Each row is a point on a landscape with many valleys, with its height.
A ball rolls from a point to whichever of its 2 nearest points has the largest drop for the distance, and stops where none of them is lower. Distance is the straight distance between rows; heights are no part of it.
Z776: [135,122,85,77,115,95,95,120,93,53,147,102,127,98,99,132,110,103,89,115,84,85,83,110,71,118,93,104,82,136,107,120,91,105,90,102,111,115,116,63,109,92,108,99,78,100,71,96,117,157,103,99,131,81,85]  height 26.6
Z376: [74,147,116,112,108,106,98,115,90,130,102,89,107,133,75,105,106,136,92,71,112,101,108,112,118,92,123,107,112,110,109,103,69,112,132,118,64,121,86,119,83,109,77,106,99,94,94,108,91,67,105,90,82,119,115]  height 80.5
Z481: [107,78,94,89,91,97,78,93,88,115,96,85,82,82,114,124,94,85,106,82,74,92,124,111,123,101,117,101,112,120,96,127,109,85,102,61,54,140,114,72,94,83,131,125,133,92,122,98,102,151,98,71,100,88,108]  height 55.8
Z766: [67,89,103,99,113,104,99,99,98,108,108,100,114,108,95,137,111,115,100,79,86,69,104,122,107,116,136,107,90,143,125,150,85,95,113,83,104,129,93,93,89,101,131,131,117,111,109,129,104,108,102,77,110,86,126]  height 48.6
Z229: [81,121,81,85,107,94,88,75,95,76,89,97,93,90,109,85,124,82,85,138,92,76,124,129,134,87,105,111,101,120,89,105,120,109,104,93,111,95,107,102,83,104,124,88,112,105,89,122,99,110,81,72,90,104,71]  height 73.2
Z66: [99,92,102,95,100,131,109,92,128,85,108,103,102,63,115,91,137,91,76,126,106,98,98,106,81,108,99,85,75,127,100,83,107,102,96,114,159,70,71,110,92,112,112,123,64,92,83,131,128,80,112,111,97,76,84]  height 36.8
Z463: [104,88,105,109,67,89,116,68,103,123,90,105,95,86,113,84,95,83,69,114,83,118,101,119,61,94,96,98,100,118,91,91,102,82,98,118,129,99,76,110,109,119,109,114,114,97,106,124,97,138,124,81,100,82,86]  height 29.2
Z740: [112,120,80,88,72,107,90,133,119,70,118,100,113,78,100,115,80,102,78,101,114,97,94,75,98,104,103,106,111,95,93,108,90,101,118,126,50,119,110,75,104,91,92,82,92,95,78,107,95,107,96,99,88,95,85]  height 14.4
Z382: [85,112,84,75,104,115,90,124,113,79,95,77,104,97,127,103,79,98,114,121,111,86,120,96,142,91,96,117,109,78,85,69,127,120,101,99,76,103,117,99,95,100,77,88,100,93,102,66,107,83,93,89,90,113,107]  height 61.5
Z148: [140,125,111,105,96,71,82,102,64,113,121,88,100,131,74,100,89,117,90,80,108,114,92,105,75,96,109,99,111,87,111,111,73,107,111,94,60,115,116,82,91,94,79,70,107,104,85,109,78,111,88,108,113,93,95]  height 52.8
Z159: [97,85,77,88,119,97,108,83,120,87,75,112,119,93,102,112,99,75,97,104,90,82,98,85,109,119,92,88,96,98,101,132,109,107,121,102,107,115,87,87,111,109,113,111,94,87,115,92,101,118,77,102,103,110,93]  height 62.5
Z249: [124,97,84,104,111,97,99,95,99,82,89,112,99,95,94,95,111,82,89,109,71,86,92,92,104,99,79,101,117,94,117,151,57,74,113,115,92,107,154,96,121,106,116,100,106,115,112,96,92,128,101,119,105,92,114]  height 47.8
Z331: [105,103,100,104,99,94,121,97,107,93,98,113,114,93,105,99,110,93,75,109,84,96,90,112,73,110,77,97,95,117,102,108,75,82,97,127,145,98,91,104,126,119,101,117,91,104,108,106,111,137,127,103,111,89,110]  height 37.2
Z103: [104,89,85,110,65,83,88,71,111,75,76,117,97,67,107,79,112,64,67,125,86,110,93,90,99,96,121,114,101,99,85,118,95,92,104,104,99,88,94,92,96,105,131,82,109,113,83,155,75,121,101,97,70,95,67]  height 8.5
Z247: [119,82,114,130,81,123,98,105,107,127,85,110,71,93,64,82,109,106,123,69,105,135,88,86,83,126,96,81,106,76,110,86,85,94,124,101,93,92,86,105,101,90,85,105,71,87,122,121,98,77,103,135,76,115,127]  height 29.1
Z236: [142,65,113,99,119,63,97,71,62,101,93,95,102,105,121,77,83,75,107,111,96,113,93,100,84,92,90,107,96,72,99,98,105,84,74,90,100,99,118,86,99,90,93,91,129,95,114,84,98,144,94,98,120,95,105]  height 45.0
Z537: [104,108,68,72,92,89,98,83,108,100,132,94,129,85,130,140,71,99,71,112,117,97,72,73,78,91,103,85,122,117,78,101,115,91,89,109,76,111,115,85,115,108,117,85,138,107,93,66,111,102,69,75,128,74,59]  height 14.3
Z788: [76,97,66,101,97,115,94,105,99,102,120,107,88,93,86,153,103,105,105,80,90,86,113,75,128,91,119,101,122,121,107,143,105,84,104,86,81,109,137,75,105,102,143,107,121,128,98,101,89,90,67,76,110,92,96]  height 42.7
Z302: [115,108,92,76,90,119,88,148,131,72,92,84,93,74,112,100,85,104,111,101,112,92,120,97,141,124,93,109,100,93,73,56,122,119,110,100,70,110,83,79,102,81,74,103,71,67,94,77,120,106,131,108,75,107,108]  height 58.9
Z438: [81,92,124,112,112,112,120,84,98,111,104,97,99,108,90,91,104,117,137,105,114,114,104,111,78,95,109,99,69,89,112,76,129,110,85,96,140,69,67,131,84,101,90,103,69,93,92,99,102,56,93,114,108,116,102]  height 48.1
Z888: [136,74,95,81,112,70,78,81,97,78,109,108,129,87,128,99,108,80,82,115,87,109,85,89,85,112,115,98,87,128,89,130,103,100,94,80,80,109,74,76,95,86,120,110,102,103,75,106,105,146,117,94,131,83,62]  height 42.2
Z633: [117,59,116,105,87,92,97,77,88,95,105,86,123,104,107,83,70,85,120,105,124,138,80,75,47,106,118,97,71,58,97,74,111,101,89,103,92,92,83,101,82,94,74,98,89,81,100,88,110,91,101,118,112,102,95]  height 67.5
Z564: [80,96,117,113,121,111,112,79,86,129,85,94,89,107,103,73,110,116,101,92,119,114,99,119,116,89,110,94,97,84,96,73,120,115,94,95,110,94,76,136,86,108,79,96,94,100,104,110,99,60,89,101,88,117,100]  height 50.6
Z215: [114,78,107,117,105,95,94,109,103,101,74,105,83,107,73,90,81,103,143,72,99,124,95,83,107,132,105,88,80,62,102,84,110,114,112,68,82,99,68,83,99,88,76,112,70,80,102,98,86,102,108,128,83,141,126]  height 38.7
Z86: [128,66,112,110,136,81,106,91,74,83,89,112,117,106,112,79,102,80,108,113,94,100,80,85,100,105,77,110,90,73,107,119,91,87,67,100,131,67,132,107,116,99,95,106,106,122,116,75,106,122,98,124,128,102,125]  height 42.0
Z330: [91,95,127,134,71,129,109,115,92,141,106,100,81,121,65,108,95,113,135,68,104,131,90,91,57,107,98,99,110,83,132,92,78,80,106,109,92,102,112,120,100,91,81,107,86,97,122,99,89,70,107,122,81,108,143]  height 18.7
Z875: [89,51,95,118,104,111,102,77,93,111,82,111,78,91,94,105,101,76,122,74,88,105,99,90,114,107,116,87,94,80,111,119,115,80,90,78,107,102,102,94,99,100,111,108,108,112,119,125,88,88,71,97,82,108,112]  height 50.4
Z70: [150,100,83,81,102,119,96,129,142,83,95,111,88,75,86,75,119,81,102,103,91,97,91,81,116,139,57,69,95,117,89,105,91,111,141,104,115,77,100,95,109,79,107,118,49,74,107,89,112,96,110,153,109,99,104]  height 57.5
Z848: [144,99,133,92,97,79,99,98,68,128,106,72,103,118,97,106,90,120,90,84,106,116,87,126,65,106,104,101,118,92,101,82,89,103,103,103,66,136,106,81,103,98,80,100,127,90,111,86,102,126,115,90,117,82,121]  height 50.9
Z452: [116,69,94,105,98,115,105,91,106,87,98,110,79,65,106,78,132,69,106,114,81,102,101,106,101,108,93,90,76,117,93,90,116,94,82,92,146,73,87,92,87,92,122,116,73,99,86,138,112,118,110,105,93,92,88]  height 42.4
Z667: [96,134,144,118,91,94,113,95,77,124,85,104,78,116,70,55,116,113,105,107,81,109,117,146,97,81,79,108,98,98,114,82,80,105,108,118,126,87,90,136,90,109,70,107,83,68,110,119,97,108,130,115,76,116,124]  height 70.4
Z916: [117,96,115,105,120,75,104,93,77,107,96,101,103,127,71,105,86,112,137,70,103,110,99,105,91,119,101,86,72,79,106,100,117,135,111,67,95,110,68,70,88,97,82,92,77,78,95,103,81,114,79,113,106,126,105]  height 44.7
Z548: [96,86,93,103,145,73,102,89,76,86,104,107,127,112,114,106,94,118,81,91,134,90,77,79,117,106,124,110,95,73,95,107,98,108,77,97,113,101,89,89,99,124,89,86,122,122,79,108,99,92,65,84,126,107,91]  height 20.2
Z447: [93,54,81,99,104,115,85,104,154,109,67,104,105,79,118,82,93,83,109,96,114,105,96,61,130,127,81,90,95,94,78,93,118,89,119,95,94,99,57,103,118,100,94,137,82,75,129,73,110,81,121,115,96,118,98]  height 68.3
Z609: [140,121,158,109,112,99,112,99,69,134,106,83,91,107,77,75,154,122,97,101,97,110,93,150,81,120,67,82,110,110,102,91,85,128,101,104,139,73,105,134,84,107,76,101,82,86,123,102,122,78,104,122,113,95,131]  height 74.9
Z568: [108,105,98,66,102,76,89,88,100,83,110,83,137,102,138,97,76,85,115,131,93,101,103,101,83,102,104,103,90,109,88,92,131,118,101,85,82,94,87,107,96,78,100,99,99,89,94,51,113,116,119,101,127,91,78]  height 41.6
Z771: [88,115,114,104,103,98,87,103,94,129,93,76,120,122,113,97,92,123,107,80,117,114,94,103,102,98,125,107,123,89,107,104,76,108,129,105,41,128,101,119,87,98,73,108,105,90,116,78,101,71,106,109,97,105,118]  height 81.0
Z671: [141,81,136,105,131,104,105,103,88,140,102,96,99,102,98,85,137,116,104,89,107,112,74,114,90,140,56,83,114,102,92,97,95,100,80,99,134,74,106,121,115,98,83,118,94,100,136,68,128,77,107,115,140,92,138]  height 73.7
Z153: [74,104,89,111,93,117,104,113,103,97,105,105,89,96,86,115,113,99,96,89,89,85,105,96,121,91,105,114,114,106,122,132,81,73,97,113,93,103,139,102,111,105,115,107,110,127,106,114,98,87,95,89,91,101,119]  height 45.2
Z968: [80,96,103,91,100,123,93,112,83,89,141,82,99,90,99,140,127,107,86,98,104,78,98,131,101,115,135,121,91,137,120,109,93,91,90,100,113,132,118,77,76,102,114,123,115,103,97,140,129,108,84,55,103,70,114]  height 51.0
Z212: [80,119,94,119,98,94,124,93,104,98,99,113,109,118,81,116,122,114,76,95,76,94,94,112,64,102,71,100,94,126,121,142,65,72,81,115,166,90,93,128,131,130,114,101,84,127,96,111,100,118,114,113,120,94,109]  height 42.3
Z684: [111,105,97,101,112,112,81,143,114,39,101,107,117,88,117,96,116,95,94,117,80,79,105,101,136,111,104,133,85,110,100,123,85,95,97,98,85,84,118,83,106,80,102,106,80,121,77,102,104,129,140,119,100,92,116]  height 25.9
Z582: [89,103,110,115,77,105,109,116,62,144,120,94,52,111,68,124,90,114,124,58,96,107,119,104,119,93,108,107,124,105,95,73,118,88,83,80,76,113,124,77,96,88,104,98,140,119,106,99,88,101,90,66,88,103,120]  height 10.0
Z431: [93,113,113,117,65,116,100,119,79,133,116,93,68,128,52,113,84,104,143,66,90,124,106,95,75,87,106,104,115,87,124,87,95,95,105,80,61,107,122,91,93,74,91,85,111,107,102,101,76,77,100,106,79,110,115]  height 20.5
Z542: [74,95,74,88,105,123,106,101,147,104,72,93,100,75,106,110,97,87,111,88,111,88,103,90,123,126,99,83,97,101,91,98,114,112,132,101,86,123,65,90,103,114,86,119,71,69,118,94,108,78,89,101,78,118,94]  height 65.3
Z886: [69,88,92,109,130,120,121,77,106,86,82,112,99,96,92,98,118,106,82,110,123,77,97,91,125,105,95,98,104,70,121,118,93,99,108,133,130,99,104,112,106,132,91,95,89,104,110,115,102,51,51,104,82,120,110]  height 29.3
Z975: [84,96,85,120,101,113,99,87,103,94,83,118,70,92,92,72,116,100,71,107,114,102,98,75,133,79,92,94,126,67,98,102,89,85,103,121,101,79,128,120,113,117,100,76,116,119,105,128,87,56,64,103,67,113,84]  height 32.9
Z921: [99,102,79,113,100,96,77,66,77,101,92,105,65,106,91,78,109,75,107,95,79,103,117,96,130,67,120,103,113,86,100,124,104,93,104,66,78,95,138,93,85,91,113,70,139,115,102,118,77,101,48,90,83,100,75]  height 23.4
Z81: [99,115,77,88,65,111,98,120,124,104,128,91,109,77,120,124,73,104,89,101,116,109,86,62,76,102,115,93,117,114,81,81,110,91,100,107,72,90,102,96,109,96,108,92,106,111,83,89,98,76,108,93,105,88,66]  height 4.2
Z461: [84,107,89,82,126,123,118,106,106,96,102,90,95,78,106,106,103,123,97,106,135,84,107,105,114,111,93,101,83,99,87,54,135,124,84,117,131,97,61,98,101,122,81,104,72,86,85,99,128,67,86,88,89,113,93]  height 22.5
Z286: [117,66,137,103,114,70,105,80,73,114,83,94,125,122,119,101,73,100,108,95,98,104,88,107,78,90,99,112,96,71,113,100,86,83,83,97,78,123,109,89,105,101,84,116,139,89,129,68,97,141,122,100,118,88,138]  height 47.9
Z549: [58,90,99,114,116,118,124,78,105,119,87,131,60,114,54,128,104,113,114,81,105,82,123,107,101,82,93,74,80,93,128,108,129,108,95,99,151,102,51,100,100,117,109,93,72,89,92,130,79,73,56,102,68,122,84]  height 77.2
Z113: [115,99,81,95,99,78,87,95,97,106,82,101,87,108,103,88,75,81,116,88,97,113,113,86,120,83,93,88,107,74,81,84,125,115,104,66,67,110,95,80,103,87,91,78,116,96,99,81,84,120,79,101,90,121,70]  height 31.2
Z704: [68,143,96,80,114,95,98,107,88,84,99,86,120,121,114,94,84,105,86,136,108,75,118,115,130,71,100,131,121,93,95,92,99,104,101,121,79,106,129,114,97,109,83,79,127,108,98,74,106,94,96,76,95,105,105]  height 62.8
Z513: [109,135,130,104,88,111,107,97,120,133,84,101,75,87,93,53,130,111,89,113,82,118,111,149,90,101,64,76,103,134,86,73,86,105,126,120,134,80,73,138,93,111,89,126,61,69,113,115,109,98,140,118,93,99,106]  height 68.4
Z836: [128,95,78,87,115,95,107,97,129,87,77,120,103,95,77,92,94,79,111,96,92,101,93,73,99,123,66,74,86,97,93,118,107,119,135,96,110,91,77,86,118,92,95,109,64,74,94,96,91,113,91,126,108,125,82]  height 60.4
Z689: [151,105,113,91,82,122,83,131,133,112,107,95,97,93,99,72,132,85,101,110,86,109,84,92,93,132,59,58,116,120,103,101,72,109,132,104,104,71,132,121,99,64,112,111,66,92,127,67,126,70,129,155,120,82,118]  height 54.6
Z698: [109,107,107,78,102,104,97,128,78,73,114,66,106,101,109,89,76,91,124,129,118,92,107,107,104,88,86,114,115,64,105,70,112,117,91,105,77,89,162,95,83,84,65,76,105,95,106,60,121,88,82,106,100,102,124]  height 63.0
Z600: [135,115,85,85,103,85,102,116,88,81,124,94,106,103,92,114,87,102,90,105,95,99,95,94,85,100,89,97,100,102,102,108,101,102,95,106,80,115,120,66,111,94,98,84,99,106,84,92,101,140,92,94,116,94,87]  height 21.2
Z841: [123,129,75,85,85,108,84,129,114,58,145,98,118,84,121,123,120,99,67,120,85,97,88,94,89,105,104,101,96,149,87,102,91,90,82,102,94,98,116,88,109,90,118,89,85,122,61,101,124,121,122,103,115,60,65]  height 31.3
Z384: [98,122,114,114,94,92,97,122,101,121,88,100,99,128,104,81,75,125,127,99,124,126,99,92,87,82,100,101,102,76,84,60,103,105,97,102,97,70,90,133,108,87,80,95,91,101,95,78,89,76,130,118,108,117,110]  height 47.7
Z534: [67,160,100,91,113,98,114,98,95,92,120,84,123,132,91,102,107,126,78,124,108,83,107,118,98,78,92,115,104,116,115,105,74,108,115,135,109,108,122,138,95,118,82,83,99,107,90,79,110,63,92,91,99,110,95]  height 63.5
Z18: [123,88,129,87,84,110,87,134,71,59,129,79,114,93,113,105,86,93,133,117,114,107,95,102,78,109,107,130,81,70,110,66,105,106,73,95,85,95,143,80,69,73,67,87,91,87,91,78,118,112,104,112,99,83,128]  height 64.3
Z9: [106,81,103,89,89,112,87,104,85,98,128,85,93,69,123,118,121,93,83,99,89,94,104,125,109,113,129,109,111,134,92,100,103,85,82,86,87,124,108,84,92,89,121,128,124,102,98,119,123,133,108,57,102,62,102]  height 53.2
Z630: [84,82,92,97,134,113,108,81,90,83,110,101,112,102,102,126,108,106,72,98,132,71,87,97,108,107,115,106,95,85,121,130,89,99,97,122,129,118,118,92,101,130,98,101,116,114,106,114,111,71,47,78,112,94,123]  height 25.0
Z31: [89,117,108,89,107,123,126,97,114,91,111,104,92,69,81,105,126,117,81,124,118,90,111,123,75,99,77,102,83,110,110,68,111,110,95,142,169,78,73,112,94,129,92,109,57,79,78,125,126,64,93,100,87,102,85]  height 30.6
Z899: [129,80,85,56,105,75,74,96,101,55,108,76,124,85,130,106,68,66,107,125,108,108,100,89,95,103,94,97,86,89,72,83,132,120,88,76,72,118,100,74,82,81,84,80,101,68,93,57,119,135,80,89,115,93,64]  height 38.4
Z10: [101,95,109,91,102,83,78,93,103,71,100,92,140,90,137,96,107,97,75,120,91,99,86,106,94,104,128,118,97,112,108,137,82,96,110,98,69,119,98,103,101,98,106,110,110,99,97,100,106,133,127,98,112,75,89]  height 39.6
Z62: [86,116,106,105,86,89,121,120,80,121,105,107,80,120,77,127,63,122,100,69,97,95,119,112,104,85,93,113,109,103,95,76,102,88,81,103,91,124,107,71,115,109,105,100,128,107,110,104,82,141,116,70,84,103,126]  height 21.0
Z846: [110,93,78,96,124,115,104,117,107,63,122,107,113,82,129,119,130,95,80,111,102,85,82,79,115,113,99,108,91,122,81,106,100,89,67,110,127,82,114,83,117,103,113,99,93,128,76,92,128,111,106,87,122,73,81]  height 35.1
Z879: [94,149,102,80,97,108,119,104,107,96,108,89,105,100,91,90,95,102,88,124,104,93,115,128,98,97,78,98,102,117,108,76,96,121,128,138,106,109,99,114,97,111,78,95,81,71,103,101,110,100,105,100,83,111,95]  height 64.8
Z274: [87,104,91,90,131,102,100,116,102,85,113,96,127,91,130,118,95,127,89,101,135,91,90,92,123,120,116,110,92,100,76,75,115,121,84,108,99,110,67,84,105,115,79,105,102,100,75,92,119,89,102,72,114,98,90]  height 12.5
Z40: [52,109,82,96,79,115,118,69,117,94,86,105,84,85,93,96,113,71,113,125,85,88,132,114,106,74,97,109,95,116,96,103,134,104,104,103,137,86,91,115,97,109,131,86,102,103,95,111,84,90,86,75,77,108,69]  height 74.2
Z132: [117,121,93,81,66,102,93,132,125,111,83,77,74,98,112,82,68,103,109,98,107,113,116,98,115,96,81,95,133,93,71,42,109,114,125,111,55,109,102,99,107,75,80,96,96,64,107,76,107,100,126,103,69,109,106]  height 55.7
Z104: [114,123,138,106,91,89,104,104,84,80,102,93,86,97,94,44,122,95,91,142,84,96,109,145,95,80,80,108,97,88,109,75,81,101,86,118,125,67,138,140,81,93,77,95,95,94,106,123,114,108,127,122,90,105,113]  height 71.7
Z149: [116,80,113,98,131,102,109,94,97,158,79,100,104,105,104,92,105,101,97,77,112,108,82,103,105,126,71,77,122,92,92,97,97,103,108,105,110,108,92,111,116,107,80,122,104,91,142,61,115,81,90,104,122,106,130]  height 72.6
Z203: [64,90,106,112,114,102,112,92,102,105,95,111,116,114,90,123,126,113,97,87,79,82,91,122,91,110,116,102,82,134,134,152,71,80,94,105,145,106,77,119,111,116,119,121,99,127,102,126,97,97,119,97,117,89,126]  height 45.9
Z354: [77,139,111,113,103,113,108,111,103,123,92,113,74,120,52,100,111,138,103,70,107,99,119,112,123,100,103,95,95,110,113,91,98,113,128,108,91,118,55,105,91,108,85,104,71,87,84,135,83,69,95,100,61,133,103]  height 79.8
Z818: [60,112,119,125,103,91,113,83,90,143,96,116,120,149,97,108,79,132,116,80,105,111,96,105,74,72,120,105,104,95,106,101,83,92,87,109,115,101,83,141,111,113,91,93,123,119,101,80,74,76,109,100,116,103,106]  height 36.7
Z225: [152,102,114,96,101,105,93,128,98,108,106,92,87,107,76,82,110,92,113,102,89,111,86,96,84,110,62,80,121,80,102,102,81,114,120,98,87,82,143,108,99,69,93,87,79,97,115,79,107,88,104,143,115,95,127]  height 52.4
Z954: [102,113,80,89,103,98,73,99,78,94,95,84,57,111,92,70,97,85,114,105,93,103,130,106,146,57,93,90,118,84,76,74,132,112,99,66,71,93,136,99,78,80,94,68,122,106,97,94,91,94,61,89,74,113,69]  height 27.1
Z369: [118,65,107,105,114,103,99,83,126,133,61,99,101,96,106,58,100,88,99,84,108,125,90,84,114,129,71,76,104,85,77,85,97,94,120,103,106,98,69,116,115,104,73,135,83,67,142,77,108,93,112,118,98,119,121]  height 70.8
Z597: [86,92,97,124,80,81,91,64,88,98,75,125,87,100,96,86,87,74,91,88,72,104,104,87,103,77,124,112,103,81,104,131,87,85,107,85,78,103,101,87,93,105,123,81,141,114,100,147,60,114,78,93,60,103,80]  height 17.4
Z690: [82,92,102,109,89,91,82,83,134,93,65,107,139,94,122,93,110,81,101,115,73,103,90,98,91,113,115,117,93,115,98,144,79,81,114,99,92,93,77,121,117,96,132,121,96,112,103,102,85,113,154,112,108,93,100]  height 35.8
Z489: [138,88,90,105,113,103,105,108,89,114,113,107,90,99,85,104,122,90,108,86,84,101,90,93,103,117,75,78,121,101,114,125,86,87,103,93,103,88,144,89,119,85,114,105,92,122,109,83,102,100,85,117,135,89,116]  height 50.2
Z56: [101,88,92,119,110,111,89,112,115,90,79,120,76,100,106,60,102,111,103,106,112,102,96,73,148,83,101,96,103,71,91,83,109,99,83,93,103,61,111,121,112,97,106,79,98,130,94,107,81,66,100,125,84,122,98]  height 35.9
Z745: [114,79,104,100,139,103,105,106,102,78,101,114,128,96,129,85,118,100,80,120,114,92,76,81,110,119,79,108,93,89,89,106,95,85,68,113,145,66,102,106,124,106,92,108,94,117,99,74,124,94,109,112,130,95,104]  height 38.8
Z813: [96,107,116,118,52,111,87,105,105,104,107,78,100,108,116,73,70,109,112,108,134,134,91,84,66,76,125,102,104,69,98,58,86,93,104,115,72,85,115,138,83,88,86,87,101,98,103,95,99,58,125,117,95,94,104]  height 50.5
Z326: [72,85,93,108,85,115,83,117,138,67,68,107,117,75,128,94,119,88,100,115,75,86,107,90,138,115,112,139,100,114,98,138,86,82,107,101,81,92,100,97,116,91,124,114,90,113,95,107,94,118,150,104,82,89,120]  height 30.9
Z89: [90,45,96,112,111,95,85,70,82,116,78,88,77,83,123,108,100,74,115,77,86,95,109,104,137,105,125,97,102,87,94,112,116,82,79,56,91,124,109,86,86,102,115,118,142,99,139,97,103,118,71,70,100,96,117]  height 53.9
Z475: [103,109,83,99,87,107,73,152,120,55,100,105,93,74,113,82,98,103,78,107,105,82,102,81,158,91,112,121,103,90,87,100,90,99,102,108,63,97,120,92,98,92,99,78,89,121,77,113,99,88,114,109,79,99,103]  height 20.8
Z546: [118,146,103,81,90,115,109,96,128,111,95,97,92,84,103,54,131,90,68,139,84,92,112,135,105,91,64,79,117,135,93,83,80,113,140,129,114,93,108,130,90,102,99,109,79,72,105,114,117,90,118,118,92,91,79]  height 66.3
Z282: [101,107,94,95,117,83,116,76,76,128,121,101,98,133,86,129,85,105,101,85,99,96,103,120,72,86,105,91,89,123,117,114,102,110,98,87,120,120,95,82,91,109,123,92,129,102,104,101,88,115,71,87,127,88,87]  height 27.4
Z281: [89,113,84,85,115,81,117,74,103,119,122,113,129,121,106,148,75,110,70,98,106,84,89,91,78,90,96,81,105,124,95,117,102,109,98,112,118,125,96,85,116,123,133,94,140,113,111,79,102,108,78,73,135,87,73]  height 21.4
Z344: [70,126,101,109,94,91,120,133,103,118,114,109,102,122,84,147,76,142,95,60,104,89,101,102,93,99,112,103,98,124,104,93,97,93,91,98,95,128,70,82,115,116,110,105,110,112,87,113,86,114,118,77,105,110,111]  height 28.9
Z746: [85,120,99,124,103,93,118,82,72,137,106,129,90,146,73,111,89,107,90,70,93,98,105,102,80,69,99,97,115,100,114,115,79,92,92,101,118,111,97,113,108,110,104,85,139,116,103,109,67,91,79,94,98,96,92]  height 32.4
Z635: [56,94,90,114,88,97,107,111,114,138,110,123,100,98,97,152,86,128,93,49,105,91,91,78,102,102,129,89,109,123,97,118,104,96,99,82,92,114,68,80,113,111,129,119,120,116,90,127,81,88,99,74,107,103,90]  height 34.7
Z243: [69,110,94,97,103,98,121,83,109,106,90,123,86,113,61,126,93,114,88,81,111,85,115,107,97,101,110,87,74,102,125,104,106,120,120,113,123,126,45,85,82,134,102,100,76,77,87,154,85,91,69,85,62,125,96]  height 78.6
Z681: [39,105,98,120,91,100,125,105,101,110,101,122,116,141,84,141,73,126,143,91,106,89,109,91,78,76,104,127,92,97,126,105,104,96,80,97,121,87,91,115,117,108,109,87,112,125,91,71,66,85,104,98,108,115,115]  height 40.9
Z209: [124,101,108,86,51,112,85,136,108,103,113,73,77,92,117,83,80,103,99,110,121,119,104,95,99,86,101,97,124,79,79,45,104,98,89,110,62,98,129,105,84,71,88,81,109,97,102,94,116,82,121,103,80,90,105]  height 53.1
Z468: [91,70,96,110,68,76,103,60,109,102,75,115,103,74,115,104,103,67,78,101,80,110,100,101,78,93,126,107,90,111,86,120,106,88,94,96,112,104,63,86,102,114,136,110,123,105,96,143,83,147,115,77,88,87,72]  height 18.8
Z267: [66,113,105,107,115,100,123,108,92,98,112,110,115,127,73,127,87,126,138,92,115,91,117,99,87,92,105,112,77,86,130,98,114,115,96,95,123,96,80,109,99,106,88,86,76,105,76,93,86,74,91,112,98,130,111]  height 44.4
Z135: [143,68,93,86,116,64,62,98,93,77,102,80,104,93,115,79,88,86,101,97,115,123,87,86,110,108,103,88,90,66,69,89,128,124,100,57,57,117,81,77,74,91,71,77,96,83,94,91,97,117,76,103,114,107,70]  height 35.4
Z449: [101,66,90,101,100,115,89,92,110,84,91,93,71,77,103,79,121,70,120,97,92,110,100,97,118,108,114,79,80,100,103,102,120,100,99,65,99,86,93,102,77,88,114,105,83,106,97,131,97,82,82,109,84,101,84]  height 46.6
Z566: [114,87,86,100,80,72,85,83,102,92,112,107,118,84,125,136,96,94,94,104,80,100,91,72,75,96,121,105,100,126,94,133,100,69,76,84,72,105,100,74,113,102,152,103,130,119,83,87,85,158,118,82,124,72,67]  height 42.8
Z982: [27,105,92,113,98,106,124,69,103,112,76,131,82,123,75,116,92,108,123,105,95,84,135,108,109,60,98,106,87,97,110,93,138,112,84,101,152,85,61,115,103,113,120,78,108,96,88,103,64,82,76,91,65,127,75]  height 75.7
Z711: [115,70,123,107,91,102,102,97,64,87,130,83,114,90,114,94,96,88,107,107,122,114,81,100,55,105,126,116,84,74,116,75,95,99,69,108,103,103,118,93,75,95,77,89,102,98,97,107,115,96,93,101,112,76,113]  height 65.8
Z650: [99,132,102,92,85,90,97,106,96,61,107,89,99,94,107,64,119,82,91,158,78,81,118,125,114,78,91,124,103,111,108,107,94,98,97,107,113,75,148,118,85,92,107,81,107,106,91,108,106,109,113,96,95,95,91]  height 72.5
Z553: [114,121,105,93,95,81,92,101,119,94,91,93,127,127,114,80,68,100,127,124,100,118,100,92,77,93,100,99,81,98,86,88,108,122,120,90,88,74,82,128,101,75,96,101,79,85,92,60,94,111,141,126,125,111,91]  height 44.6
Z251: [82,92,82,106,71,95,96,100,101,120,117,104,104,84,113,151,93,111,93,69,85,94,101,73,97,93,127,102,116,132,86,132,105,72,83,79,78,105,111,82,117,101,146,117,141,132,98,98,91,114,107,69,115,80,86]  height 39.4

Where does a ball stop that starts at each point below?
Z848: Z81
Z132: Z103
Z149: Z251
Z982: Z382
Z89: Z274
Z9: Z103
Z689: Z251
Z438: Z81
Z609: Z382
Z633: Z103
Z888: Z81
